A landscape with many valleys, sampled at points; each row gives a point and its height.
From any point a ball rolls to the lowest of the 2 points nearest to it. It stops when none of these is lower. Distance is the straight distance between rows; heights are no part of it.
q946 height 469: [162 161 136  54 186 149 142  73 134 129  68  96 140 158 128 110 150  90
 136 159 117  89 142 144 112  99 110 165]
q418 height 210: [124 200 111 120  75 186 132 132 118 123 131 130 168 100 170 167 115 114
 141 115 130 148 156 109 107 145 137 140]
q591 height 564: [124 117 120 117 194  97 181 118 106 109 152  60  99  67 146 137 142 155
 155 192 121 104 138 118 173 104 138 139]
q813 height 371: [156 187 133 164 127 137 127 154  99 199 143 181 133 143 128 162 140 193
 133  91 181 160 103 124 132 131 136 140]
q510 height 355: [143 169 129 114 135 130  86 132  91 189 147 127 130 119 112 122 149 153
 143 167 161 147  84  81 126 157 131 104]
q686 height 216: [131  83 148 103 151 124 142  87 102 130 130 145 142 161  57 104 159 124
 113 123 153 113  59 115 126 128 143 139]
q169 height 255: [113 173 115 146 125 148 141 140 110 138 137 144 157 108 125 175 120 141
 140 131 121 163 149 102 120 132 107 124]
q821 height 625: [128 144 165 170 174 125 124 157 134 186 155 147 113 133 119 192 174 141
 160 121 173 192  71 103 154 168 143 117]
q346 height 78: [104 123 178 169 161 184 141 150 115 145 141 109  79 165 128 208 138  83
 141 150 142 114 125 146  99 186 137 146]
q751 height 158: [133  62 115 129  70 155 169 104 125 101 117 121 123 111 145 131 113 106
 101 112 118 157 148 150 141 109 123 152]
q69 height 598: [110 128 106  65 119 112 110 106 117 103 111 120 139 138 119  86 135  58
  89 114 101  96 133 104 134 105 134  99]
q208 height 670: [ 73 168  77 119  59 126  94 154 166 129 131 116 145 127 159  99 112 136
 114  96 120  86 107 116 116 125 197 113]
q143 height 100: [142 110 171 153 182 140 138 102 140 147 140 160 107 158  81 171 132 184
 155 139 134  83  91 145 101 179 149 146]
q981 height 403: [157 202 116 116 107 120 114 137  86 172 166 208 130 100 148 119 133 184
 152  95 169 136 105 101 144 135 142 149]
q802 height 627: [131 156 120  99 153 147  89 145  78 139 141 119 117 126 125  76 136  80
  82 178 124 133 111 100 117 113  92 154]
q141 height 686: [108 143 113 105  83 112  97 149 166 143 140 134 138 101 123 126  91 160
 157  98 106 102 113  91 112 151 174  82]
q164 height 372: [103 150 116 123 150 121 129  94 131  81  98 151 129  74 160 148 111 107
 121 128  49 131 154 118 177 116 121  52]
q653 height 571: [168  78 127 158  73 117 138 121 207 111 106  96 154 144 152  83 116 107
 114  96  93 150 137 152 136 138  69  85]
q889 height 800: [145  96 140 122 107 106 170 137  74 129 184 181  83 126 105 126 145 142
 129 101 167 136  93 127 163 125 155 175]
q56 height 594: [115  65 109 135 149  93 150 122 159 133 115 145  91  67 131 149 100 202
 160 140 103 116 181 176 154 125 133  73]
q437 height 694: [132 173  98 133 112  94 144 129  89 164 136 178 121 165  68 115 157 172
  84  89 158 113  98 121 138 112 136 117]
q835 height 497: [125  77 116  90  87 126 124 126 152 124 172 104 101 130 106 145 112 131
 157 128 143 105  93 104 129 139 191 166]
q774 height 246: [136 183 112 163  98 113 118 161 155 152 176 125 106  88 131 116 118 201
 144 110 164 136 121  86 159 133  98 115]
q643 height 457: [ 97 174 128  97 135  97  89 133  92 125 129 188 137  75 168 159 105 131
 192 103 120 135 135  97 183 131 136  85]
q615 height 186: [ 93 129 111 129  90 128 124 157 154 119 145 105 100  52 167 165 119 140
 166 117 135 158 159  97 169 127 131  88]
q756 height 273: [142 147 137  99 203  83 133  97 112 115 138 167 139  67 167 156 124 188
 209 129  96 103 136 121 209 117 130 100]
q597 height 66: [151 105 169 167 146 160 150 121 147 115 124 133 123 155  92 171  99 175
 137 144 123  84 127 148  96 145 104 164]
q190 height 468: [125 123 122 114 130 151 113 151  76 143 181 135  99 126 119 114 152 113
 124 145 153 149  35  89 165 132 164 173]
q713 height 133: [152 114 147 145  58 164 132 122 139 101 128 129 187 135 172 101 117 132
 132  90 131 140 110 154 104 141 144 174]
q232 height 547: [127  84 153  96 132 113 159 113 130 112  94 135 130 105 160 103 129  93
 128 158 106 134 164 145 116 134 113  84]
q460 height 141: [167 142 164 140 138 137 146 136 183 133  90  69 132 195 128 161 118 131
 148 163 135 113 160 164  90 138  78 141]
q508 height 577: [139 138  76 126 174 122 132 115 144 137 153 158 123 151  76 160 130 188
 125 104  84  99  94 102 168  74 124 141]
q423 height 199: [149 202 101 182 102 111 125 122 144 118 156 150 121  70 154 146 111 177
 141  95 124 152 172 100 166 144  63  93]
q172 height 474: [135 146 113 158 178 128 123 115 131 131 113 125 116 172  97 130 118 108
  56 152  95 123 158 136  95  94  54 141]
q88 height 683: [ 96 168  67 172  52 112 156 145 153 109 160 148 111 136 151 104 140 165
 104  70 166 114 148 155 146 101 157 128]
q928 height 832: [149  80 139 140 100 153 156 104 124  94 132  82 168 183 120 165 138 103
 123 104 154 131 113 150 137 128 139 180]
q903 height 524: [ 99  90 171 115 193  92 161 112  94 118  95 121 152  68 171  90 143 120
 153 181  88 130 143 143 139 137 142  97]
q907 height 661: [155 150 118 106 182 129 124  50 163 131 110 129 163 144  88 112 149 155
  94 139  94  89 123 118 136 120  85 109]
q910 height 659: [152 163 150 157  73 169 152 145 151 129 166 118 156 119 134 165 171 138
 145  93 199 174  93 118 124 178 170 165]
q741 height 452: [141 118 140 112 133 159 116 114  95 142 145 172 163  98 128  61 153 108
 121 144 105 162  57  90 147 132  98 119]
q920 height 404: [138 125 159 154 210 162 124  98 129 137  97 157 157 164  94 107 130 132
  78 156  74 129 113 147 104 101  66 137]
q742 height 690: [113  90 115 132  67 124 156 148 141 130 143 171 111  99 144 134 127 148
 151  71 135 159 127 145 131 127 190 122]
q78 height 271: [100 178 131  73 119 128 124 147  91 141 123 107 140 116 127 147 143  70
 130 156 143 145 144  99 105 141 147 116]
q714 height 685: [166 138 126  90 153 122 104  66 145 104 108 143 158 161  92  99 120 109
  92 105 110  91 169 140 109 120  87 149]
q765 height 239: [113  86 142 119 119  89 189 127 135 126 138 141 113 144 107 193 161 118
 154 116 142 161 140 139 135 160 206 115]
q166 height 307: [ 95 146  81 169 121  92 139 119 131 101 119 170 121  95 147 150 124 125
  93  82  62 162 157 133 169 101 108  59]
q457 height 117: [141 135 164 131  73 184 114 152 128 127 128 118 141 132 164 140 101 105
 148 123 151 140 143 144  67 156 154 188]
q108 height 393: [148 131 153 161 174 182  99 140  79 160 138 193 150 115 125 116 143 147
 146 146 106 181  50 107 146 130 128 132]
q390 height 743: [123 169 114  79 202 100  83 120  49 150 133 171 135  88 125 151 159 146
 189 175 143 127 137 116 169 126 156 128]
q941 height 274: [123 122 132 114 116 122 112 132 101 120 125 171 118 131  89  95 111 134
  89 110 124 102 152 126  89 129 136 151]
q628 height 226: [120 125 129  71 172 125 110  98  86 107 147 177 101 123  62 110 129 140
 106 133 129  71 174 121 110 112 142 165]
q704 height 428: [139 152 134 105 129 109 101 150 116 169 163 207 141  74 162 155 111 158
 188  90 126 147 102 100 138 131 168 128]
q968 height 482: [ 93 133 112 139  86 156 136 141 119 130 169 106 118 136 153  83 124 102
 100 131 165 132  32 100 129 117 155 180]
q401 height 853: [155 126 119  67  48 114  91 118 126  91  88 124 127 129 172  51 112  83
 110  89 147  78 177 163 106 160 163 128]
q594 height 348: [177  68  86 137  69 126 112  76 153  92 127 110  98 102 157  98 126  90
  71  90 102 129 176 174 141 133  90 119]
q642 height 118: [123  63 159 181 121 145 173 145 147 125 147 131  74 118 110 200 134 151
 144 115 162 164 144 160 140 133 159 143]
q397 height 314: [133 138 174 154 186 187  94 122  88 162 104 171 149 141 110 123 131 131
 112 165 112 150  86 130  95 129  98 124]
q258 height 346: [ 89 138 112 171  80 144 138 167 146 133 131 105 122 153 134 122 109 116
  86 105 142 127 120 134  97 115 133 159]
q805 height 159: [102 130 119 134 218 135 112 149  85 138 121 114 120 155  89 142 156 126
 118 189 103 108  87 121 143  93 145 133]
q430 height 807: [134  83 149 136  89 100 184 125  80 121 151 156  83 136  96 113 136 148
 116 123 173 136 152 144 126 152 124 147]
q823 height 635: [ 79  78 129  69 167 116 156 120 135 118 104  77 122 133 121 145 140  90
 127 160  90  96 114 127 118  91 179 114]
q587 height 434: [123 171 157  78 238 134 128  98 101 131  88 117 150 104 128 103 140 111
 115 171  90  84 164 148 116 107 136 150]
q931 height 251: [ 91 118 103 168 171 123 134 170  70 119 152 134  82 153  84 146 150 120
  93 158 109 124  97 126 158  86 121 148]
q77 height 660: [151 130  98 127  94 114 122  85 134  97 151 172 113  97 125  91 109 143
 101  90  89 100 127 108 159 135 124 103]
q250 height 792: [172 103 141 110 133 137 189  97 101 107 175 178 133 108 128 155 154 137
 165 125 142 161  82 112 164 131 145 163]
q305 height 162: [123 155 169 130 121 114 155 150 177 134 105  63 145 152 122 174 147 121
 155 158 153 132 173 131  84 151 125  98]
q970 height 335: [133  99  69 146  50 129 109 125 168 119 135 117 105 101 155  99 108 130
  72  91 107 121 176 179 130 131 133 120]
q712 height 608: [111 100 119 147 109 100 105 157 159 139 119 156 106  82 126 132  85 179
 155 123 102 122 180 141 121 144 128  78]
q551 height 536: [139  96 117 134 154 124 126 124 194 127  95  53 145 206 101 138 100 109
 124 138 110  94  91 129 113  97  96 130]
q971 height 272: [155 133 160 152 126 138 106 144 179 147 115 122 139 115 166 101  96 112
 132 158  97 151 145 118  97 141  49 116]
q290 height 227: [145 106 132 100 182 127 169  95 149 119 140 157 142  70 148 177 129 178
 191 132  75 118 114 126 167 113 166 124]
q2 height 781: [152 119 132  98 140 107 187  86 101 126 137 192 140 122  95 162 156 158
 162  97 140 117 128 131 148 134 161 128]
q157 height 337: [142 169 110 138  54 155 122 123 142  95  94 143 161 126 189 114 108 100
  94  89  99 149 207 178  94 130 110 120]
q866 height 132: [154 174 127 144 133 117 138  84 114 105 137 187 140  85 140 130 108 162
 130 123 107 142 176 106 149 161  66 101]
q529 height 173: [141  83 117 109  78 186 150 101 132  88 150 136 146  92 160 154 110 123
 156 113 102 147 144 123 146 117 148 173]
q41 height 433: [109 177 103  99 164 143 112 102 118 108 120 156 172  89 137 142 144 123
 128 123  58 120 116  88 168 113 129  70]
q491 height 572: [104  88  83 108 131  99 106  90 137  96 123 128  93 123 113  98 123  84
  64 102  70 111 168 141 130  92 126  94]
q784 height 518: [136 133 131  87 191 135 100 121 161 143 135  65 114 143 118 141 113 130
 131 196 105  68 106 114 116 101 111 153]
q691 height 782: [137 223 103 141  65 119 143 111 114 122 133 179 164 125 133 103 131 169
 111  72 141 108 138 134 146 153 141 113]
q168 height 639: [ 85 144  98 131  90  53 132 151 122 125 139 126  91  99 115 122 121 134
 131 102 152 124 147 109 164 135 139  36]
q517 height 142: [117  72 153 146 100 116 151 155 155 136 127  80  79  91 133 127 144 114
 128 154 191 159 190 141 132 142 102  96]
q279 height 219: [123 151 107 161 127  75 130 154  97 128 138 207 125 104 146 101 135 141
 109  71  97 149 130 124 186 103 106  72]
q269 height 559: [151 116 127 143 102 114 145 120 169 121 127  96 142 156 116  92 128 114
  96 121 123 129 111 116 124 128  66 107]
q860 height 220: [131 146 147 114 224 108 111  99 107 167 111 130 161 108 116 116 178 174
 165 177 106 128  79 133 149 141 165  78]
q657 height 621: [114 118 123  46 152 103 117 109 135 134  87  80 145 185 101 120 140  52
 121 145 127  97 101 116 106 103 149 112]
q656 height 313: [ 98 128  88 169 114 123 146 153 113 129 147 116 107 172  81 137 123 136
  72 110 127 122  94 114 136  82 108 152]
q711 height 666: [107 143 158 151 138 141 101 188  77 148 170 140  89 109 127 113 115 126
 139 170 158 133 110 119 112 150 133 163]
q848 height 495: [121 119 167 103 183 129 146 126  85 124 133 147 145  90 145 128 154 120
 165 196 128 156 111 115 140 142 136 126]
q186 height 596: [155 163 112 161  93 162 101 135 150 182 143 103 135 155  91 117 130 189
 112 120 142 129  65 101 122 146 110 121]
q512 height 607: [113 128 164 175 200 107 138 157 148 160 157 118  77 132 132 218 158 149
 183 156 168 162 111 123 160 161 165 138]
q693 height 663: [111 171  77 139  69  83 151 145 131 143 148 130 120 159  86 126 145 157
 101  72 157  92 124 116 136 110 165 109]
q605 height 181: [ 95 137 183 181 152 134 136 173  75 155 128 129 122 136 121 148 158 104
 137 163 168 182 102 124 119 155 102 103]
q815 height 293: [197 124 163 118 106 148  99 113 184 117  99 141 142 131 162  90  88 133
 161 133 101 124 169 140  76 149  74 140]
q123 height 71: [162 133 137 105 135 140 150  93 115 106 141 154 139  99 119 125 120 159
 139 155 123 110 147 116 137 148  86 138]
q965 height 835: [144  85 138 121 108 159 129 115  96  97 121 115 130 179 108 129 103  85
 100 110 174  87 108 140 106 126 139 199]
q943 height 610: [109 173 106 124 114 105 104 137  96 104 150 137 106  77 149 101 119 102
 110 138 109 138 142  94 165 132 107  97]
q887 height 310: [ 84 118  66 182  68 129 125 155 168 136 113 140 117 108 161 126 104 139
  78  85  87 147 168 153 119 108 142  87]
q565 height 182: [103 136 174 135 128 143 144 169 141 139 105  68 101 144 144 186 121  83
 144 177 164 149 177 139  90 130 113 130]
q752 height 568: [134 143  94 135 102 125  92 123 145 118 134 110 139 184 144  56  96 108
  75 100 172  88  98 148  91 112 121 202]
q156 height 296: [108 163 116 155 106  99 163 171  99 154 158 189 118 117 147 102 152 148
 118  83 159 172 100 120 160 105 141 118]
q728 height 400: [128  75 154 168 132 124 148 128 103 115 103 132 104 192 110  98 110  78
  70 112 130 119 112 154  99 115  75 151]
q160 height 508: [145 100 141 116 196 119 102 126 120 119 140 153 159  90 114  44 146 138
 136 187  86 125  85 101 163 130  99 101]
q581 height 623: [ 89 134 123 139  77  83 125 154 139 141 113 133 122 110 120 138 113 166
 158 107 153 127 186 140 110 167 151  55]
q753 height 689: [142  89 102 136 127 136  99  81 162 111 137 144 172 157  93  84  92 136
  89  66 118  91  99 108 122 104 122 163]
q213 height 149: [122 120 110  94 182 106 125 107  87 138 145 160 111 155  35 120 162 153
  96 135 132  85 104 123 146  89 148 142]
q789 height 447: [120 107 121 108  62  99 142 146 106 118  84 115 106 172 133  90 123  68
  77 109 149 130 188 176  95 116 127 127]
q849 height 584: [115  46 122 125 147 140 144 115 156 130 100 134 101  95 124 168  95 176
 141 145  91 110 178 192 118 120 140 140]
q26 height 576: [160 184 129 130  87 142 126 132 152 160 125  89 166 155 114 114 147 137
 116 131 150 137 118 109 113 151  84  94]
q342 height 143: [120  45 127 137 111 176 168 137 119 115 132 111  82  82 156 149 112 118
 115 164 125 164 165 161 143 106 108 147]
q345 height 464: [123 138 165 124 209 128 107 130  77 152 128 151 118 104 135 156 117 166
 167 201 139 133 128 129 117 156 119 141]
q533 height 569: [144  71 148 151  77 138 145 143 207 127  82  74 138 129 159 133 129 109
 137 118 118 159 180 176 126 130  94  74]
q97 height 883: [152 109 150 148  96 126 111 147 132 109  92 101 193 217 132 115 114 130
 116  58 172 109  84 182  84 160 163 160]
q415 height 510: [138 112 124 113 122 121 155 120 175 130 151  55 137 141 113 156 139 136
 145 169 130 110 100  98 134 134 121 116]
q42 height 144: [111 114 171 149  96 133 134 173 122 137 164 115  82  61 156 118 145 111
 154 132 204 182 128  96 135 144 148 140]
q444 height 677: [144  85  83 139  79 126 105 110 175  97 152 118 138 120 121  90  96 155
 109  81 103  98  99 108 142 116 141 137]
q378 height 839: [164  86 116 106  68 127 109 125 129 100 126  92 111 158 127  92  98 121
 110 108 158  97 167 156 110 128 130 189]
q576 height 490: [173 155  90  92 150 135 122 104 163 104  82  64 130 197 121 132 125  80
 129 145 124 109 152 144 120  96  74 176]
q116 height 388: [ 99 153 151 109 233 117 148 118 106 161  84 107 153 114 129 159 140 136
 145 184  96  99 130 141 100 131 169 130]
q214 height 129: [138 136 166 121  64 158 132 143 125 130 160 125 127  83 181 109 109 109
 149 137 176 160 134 107 109 156 136 166]
q326 height 161: [ 78 127 142 127 106  90 153 152 119 126 116  84 109  96 144 149 150 103
 148 152 178 167 188 118 136 146 126  73]
q374 height 816: [119 124 135 153 130  96 200 129  98 125 149 132  90 148  84 175 145 147
 130 151 185 140 155 135 132 131 121 121]
q394 height 681: [120 118 123 176  66 143 174 135 142 116 146 150 150 144 129 163 134 153
 136  57 145 158 109 150 136 112 185 153]
q229 height 277: [136 123 100 154  59 132  80 165 201 116 125  65 121 164 179  80  88 132
 105  97 138 114 155 160  97 118 112 167]
q797 height 444: [142 120 148 153 168 194 100 131  74 176 162 145  98 146 118 147 169 132
 133 158 146 169  23 101 154 149 159 129]
q153 height 315: [117 130 143 148  93 129 123 154 118 145 118 165 145 149 113  79 120 128
 100 102 137 128  88 127  83 132 147 128]
q191 height 502: [141  92 115  73 111 101 151  98 163 115 156  91 122 125  96 153 140 141
 175 137 136  92  91  95 155 147 176 105]
q447 height 382: [124 168 142 129  84 141 157 115  99 107  80 172 178 130 153 134 127  95
 117  99 103 149 187 141 106 147 119  88]
q786 height 329: [100 163 131  67 180 119 127 109 107 149  87 113 173 127 140 142 165  91
 131 174 102 128 131 119 106 134 143  83]
q393 height 532: [113 115  91 142 172  81  94 121 119 101 146 134  81 129  97 104 120 106
  59 141  77  99 186 141  87  83  91 130]
q212 height 357: [156 155 153  33 119 130  94  94 144 119 106 124 153 113 137  87 130  91
 155 147 109  89 112  98 134 157 117  89]
q311 height 122: [155 130 168 148 117 162 132 136 152 139  94  97 144 205 126 160 126  89
 146 125 151 130 108 160  86 162 105 153]
q687 height 522: [117 135 114 123 149 124 172 119 175 147 105  49 158 177 101 165 155 118
 111 162 113 118 109 128 115  97 113  99]
q700 height 759: [130 153 131  85 128 103 158  63 104  86 117 205 135 119  89 136 136 151
 123  91 126  87 166 142 160 140 147  86]
q722 height 505: [170 156  96  81 146 165  81  86 179 139 110  67 159 175 122 141 119 118
 124 156 105  95  99 108 123 103  90 159]
q871 height 213: [149  87 160 128 140 109 121 113 145 154 140 161 142 150  62  92 127 176
 138 119 137 107  48 109 120 158 136 102]
q536 height 270: [ 71  71 100 148 115 137 134 168 130 128 119 134 102 111 129 147 108 113
 105 122  83 152 157 136 120  86 147 112]
q194 height 704: [160 116 128 125 137 180  64  81 154 153 117 141 181 168  78  88  87 161
  96  83 144  88  69 112 107 125 129 163]
q812 height 531: [ 92 160  96 148 185 103  81 132  76 115 140 134 151  83 159 127 127 145
 167 187 103 149 144 112 186 110 101 121]
q44 height 103: [117  81 162 160 137 155 159 139 130 124 166 139  58 152 117 209 137 113
 149 105 149 127 106 133 126 169 180 165]
q950 height 180: [157 166 145 102  43 181 134 131 136  79 120  86 163 102 195 140 127 107
 145 113 139 150 194 143 131 149 125 147]
q235 height 218: [ 78  94 147 127 161  78 198 135 129 133 116  87 101 128 114 180 158 128
 153 158 131 135 142 160 122 131 188  94]
q120 height 706: [141 169 108  60 204 150  85  84  54 141 132 136 126 104 101 118 178 149
 131 187 138 108 124 104 166 109 144 133]
q750 height 654: [ 57 134  87 135  65  97 111 186 150 142 142 112  96  90 156 100 122 133
 112  98 138 133 129 114 148 111 183  82]
q263 height 318: [148 217 119 151 116 172 105 122 102 184 128 164 164 116 132 166 124 182
 146 128 155 174 141  97 103 158 120 130]
q119 height 230: [ 97 169 116 110 119 141 128 162  70 142 147 140 112 125 123 189 130  84
 129 134 155 153 142 106 105 136 178 162]
q927 height 606: [ 71  75 164 171 206 129 128 166 123 127 142 115 101  87 163 164 123 127
 188 192 111 160 117 140 141 123 163 142]
q292 height 155: [137 112 177 132 205 133 155 106 128 164 116 157 143 133  98 140 163 168
 157 164 112 129  64 134 126 163 147 100]
q404 height 698: [110 197  79 174  64 106 147 142 145 118 157 169  96  97 186 144 115 171
 101  57 146 124 170 136 189 100 143 114]
q375 height 637: [138 187  92 130  86 128 101  96 130  95 134 131 131 102 150  95 116 101
  69  94  98 106 138 117 135 137 117 106]
q837 height 233: [111 144 105 101 106 133 107 167 176 137 122  60 129 137 146 135 116  80
 129 149 100 126 131  96 111 104 117 105]
q794 height 557: [161  94  83 155 132 117  78 126 180  94 117  89 163 188 148  56  74  87
  84  66 149 109  94 139 117  89 118 175]
q76 height 720: [116  83 143  98 126 115 128 110 176 121 105 127 153 148  95 150 118 137
 154 114  92  98 115 134  94 143 175 110]
q779 height 258: [101 141 138 186 138 128 139 187  81 166 145 165 117 139 107 118 152 126
 118 120 148 179  65 118 145 113 131 120]
q613 height 121: [107 125 197 185 187 149 165 157  95 143 117 110 100 159 126 160 148  96
 131 180 156 132 136 164  99 152  88 119]
q719 height 309: [151 123 127 138 102 163 110 133 153 111  92 126 130 160 164 122  94  83
 106 115  92 145 185 160  81 106  89 165]
q175 height 760: [164 156  97 141  67 116 173  92 104  89 144 153 138 139 110 117 145 169
  99  83 154 120 147 138 151 137 124 160]
q503 height 269: [146  90 117 126  77 160  89 178 187 123 124  41  90 151 160 133  91 103
 136 137 133 125 158 145 116 111 114 180]
q185 height 705: [131 135 107 112 103 109 119 123 168 151 125 138 177 147  81 147 138 157
 159  91 114 114  77 101 113 161 177  86]
q57 height 336: [177 119 161  40 141 148 110  80 164 105  73 142 157 141 142  82 119  79
 172 120 104 102 139 132 105 139 114 130]
q859 height 735: [157 137  94 128 130 109 158  77  99 112 146 187 131 147  67 113 155 170
  84  76 131 115 123 120 167 108  98 137]
q93 height 236: [ 71  69 122 144 136 114 154 172  83 135 110 148  82 107 124 154 122 115
 118 146 135 168 194 159 112 112 139 115]
q896 height 551: [129  70 163 131 164 107 113 146 113 125 146 167 110 110 104  73 117 151
 131 157 108 121 104 117 134 128 114 130]
q869 height 533: [133 123 107 114 180 119 164 120 124 154 138 165 152 137 105 174 170 155
 148 111  90 142  63 106 180  83 146  97]
q477 height 861: [149 130 131  93  62 115 113 132 152 105  95 113 164 156 144  74 122  95
 123  87 121 109 138 146 101 142 139 108]
q755 height 888: [144 124 142 142  92 130 101 169 141 102  94  82 158 204 183 101 117  72
 146  78 190 141  92 183  89 137 147 186]
q241 height 560: [140  83 164 135  80 127 146 140 143 131  82 132 132 110 164 104 114 109
 134 123 132 157 208 181  99 151  96  90]
q881 height 223: [153 150 161 134 179 141 101 124 138 158  99 157 169 116 138 103 117 137
 127 177  94 160 137 120 100 144  66  98]
q865 height 492: [ 99 153 108 109 157 127 163 113 135 130 116 144 176 117 125 187 140 133
 158 120  79 141 110 107 148 106 165  73]
q499 height 424: [127 130 127 123 108 115 127 145  99 128 106 122  96 183 124  57 117  57
  61 124 150 126 138 140  86 113  90 160]
q579 height 36: [168 119 176 122 194 151 164  80 135 128 122 133 130 114 122 123 119 164
 133 182 117  86 134 144 104 144 102 166]
q100 height 77: [122 114 134 122 204 116 170 106  89 125 129 119 115 135  79 134 159 158
 118 173 128  84 102 140 147 104 130 141]
q218 height 190: [ 90 152 110 122 126 119 153 170  86 134 167 119  97  91 138 177 160  95
 151 129 177 184 136  91 172 113 152 130]
q313 height 131: [115  46 160 159  88 164 186 139 157 122 118  84  89 119 143 171 143 105
 131 150 162 167 167 168 137 125 124 126]
q225 height 157: [171 154 126 134  34 168 134 111 145  63 133  99 192 115 200 102 137 121
 121  74 127 151 147 151 149 152 101 153]
q501 height 645: [111 170 164 182 118 152 131 160 148 167 137 125 135 114 131 185 167 123
 150 118 211 196 109  87 119 170 146 128]
q645 height 291: [162 113 117 149 101 155  81 164 163  95  82  96 130 192 152 125  87 117
 125  88 130 116 171 190  75 110 110 191]
q79 height 552: [141 108 122 135 186  98 205  90 160 120 138  70 122  98 123 132 134 186
 138 168 107  81 126 120 164 111 122 114]
q266 height 548: [178  98  89 157 115  98 104 107 204 114 129  70 150 190 119  88 107 102
  98  91 116 115  97 123 119 110  81 136]
q155 height 734: [108 103 130  89 104  94 133 106 127 108 102 166 146 128  85 141 117 143
 139  91 100  92 165 136 130 148 179  75]
q673 height 578: [128 190  96 135 152 113  96 127  65 116 167 143 129  69 153  96 154 125
 140 151 132 160 131  89 206 139  74 105]
q552 height 195: [142 114 114  90 115 168 142  87 161  90 140 135 147  84 152 174 109 151
 190 122  86 116 137 104 158 133 148 125]
q234 height 413: [130 163 135 138 202 134  61 143  78 177 139 147 137 120 131 138 150 159
 183 195 147 167  98 111 153 147 137 119]
q239 height 164: [ 73 137 126 130  96 102 121 177 128 132 157 108  96  54 165 146 155 112
 172 100 196 183 146  80 168 124 164 107]
q918 height 491: [123 137  97 109  68 135 118 154 153 143 183 107 106 110 135 103 121 152
 132 113 170 102  76  90 129 133 180 167]
q463 height 363: [177  62 115 134 122 106 115  67 151  81 128 131 115 145 132  71 118  86
  75  89 106 137 151 159 115 103  78 145]
q445 height 573: [119  52 164 139 196 121 138 134 122 119 123 141  89  90 131 108 103 161
 136 180  92  99 154 162 122 120 129 144]
q83 height 208: [109 165 100 129  94 137 122 148 172 112 142  55 120  95 143 171 128 126
 136 137 136 149 186  96 138 115 100 103]
q572 height 593: [ 95 100 169 153 219 119 148 144 139 149 153 110  80 112 133 185 130 145
 166 175 106 109 104 140 128 162 184 153]
q818 height 102: [129 137 172 156 116 208 121 151 116 138 121 105 110 168 151 175 108  76
 137 133 143 128 122 137  83 143 115 181]
q140 height 297: [131 184 111 153 126 102  92 158 122 174 149 138 139 106 119  91 136 173
 116 133 146 155 102  87 145 155  77  77]
q189 height 826: [141  94 143 137 117 130 201  93 112  98 111 120 128 159 109 182 154 134
 126 131 148 126 163 166 122 129 129 147]
q590 height 642: [ 98 171 116 136  67  95 154 159 144 149 121 119 154 142 106 156 147 150
 142  68 158 135 142 130 116 145 181  85]
q680 height 380: [154  69 151 122 163 114 112 102 145 105 118 133 102 167 106  51 110  87
  90 123 118 105 115 139 114 104  78 157]
q801 height 873: [172 159 131 115  89 129 101 119 143 114  77 108 221 201 128 110 134 126
 122  67 141 122 119 161  92 144 112 133]
q731 height 581: [151 158 106 116 119 176  77 116 118 135 106  99 139 196 142  90 107  69
  89 114 157 112  81 127 105 104 111 197]
q471 height 703: [174 118 149 124 154 160  89  84 136 126  96 138 155 203  70 121 104 134
  96 116 152  77 112 147  96 138  93 169]
q852 height 646: [ 82  93 128 150 139 123  70 205  89 140 162 158  92  84 148 104 115 112
 173 158 124 171 120 116 136 116 156 145]
q783 height 845: [172 142 104  90  88  98  65 104 140 100 124 120 104 153 134  45 103 109
  90  99 141  76 189 142  90 136 122 165]
q256 height 622: [157 153  97 142 146 137 109  97 148 147 133 142 150 149  70 123 126 194
  99 125 110 113  89 102 134 119  87 115]
q569 height 534: [107 122 117 116 191 114 152 118 165 125 111  80 114 120 121 147 108 158
 119 169  71  80 153 132 111 105 131 131]
q253 height 580: [130 145 131 128 226 111 149 126 101 137 151 105 101  86 137 182 135 174
 183 183 121 102 123 134 154 117 181 167]
q675 height 207: [ 80 100 167 128 155 130 132 164  90 126 109 125  89 130 147 150 108  86
 127 188 128 144 182 156  83 115 128 131]
q251 height 332: [ 84 143 134 162 156 128 118 186  82 147 126 107  99 170 103 127 134  97
  78 188 134 129 134 126 107 119 100 126]
q830 height 312: [194 141 137  75  96 127  60 102 180 100  88 140 139 131 153  74  90 104
 151  95  86  86 178 144  83 159 108 126]
q81 height 488: [ 94 166 122 124 161  85  69 133  82 144 141 162 156  78 183 159 148 128
 220 137 116 159 125 114 215 121 118 115]
q417 height 671: [105 160 129 173  87 177 154 142 125 148 152 158 148 143 142 152 137 134
 134  87 160 156  61 130 120 132 168 175]
q193 height 664: [145 132 142  79 190 134  91  96  60 128 138 145 125 128  94  64 168 115
  91 192 138 129 119 108 152 120 104 137]
q862 height 192: [ 62 121 136 123 161  66 169 127 108 120  89  99 137  97 157 162 146 120
 161 148 124 142 168 148 142 133 156  52]
q898 height 256: [119 100 114 135 111 124  94 184 160 139 128  69  77 149 133  90  98  86
  97 145 110 121 118 121 105  98  88 147]
q200 height 600: [150 171 104 112 116 167  97 118 127 149 133 115 140 139 158  78 126  61
  76 134 104 152  88  99 107  98  82 157]
q19 height 626: [ 70  90 139 130 150 115 102 173 116 128 129 125 124  70 159 125 117 111
 169 166  93 177 131 116 132 111 151 100]

Where does a ball stop that starts at each point below?
q241: q579
q375: q818
q97: q397
q889: q397
q789: q818
q88: q397
q175: q397
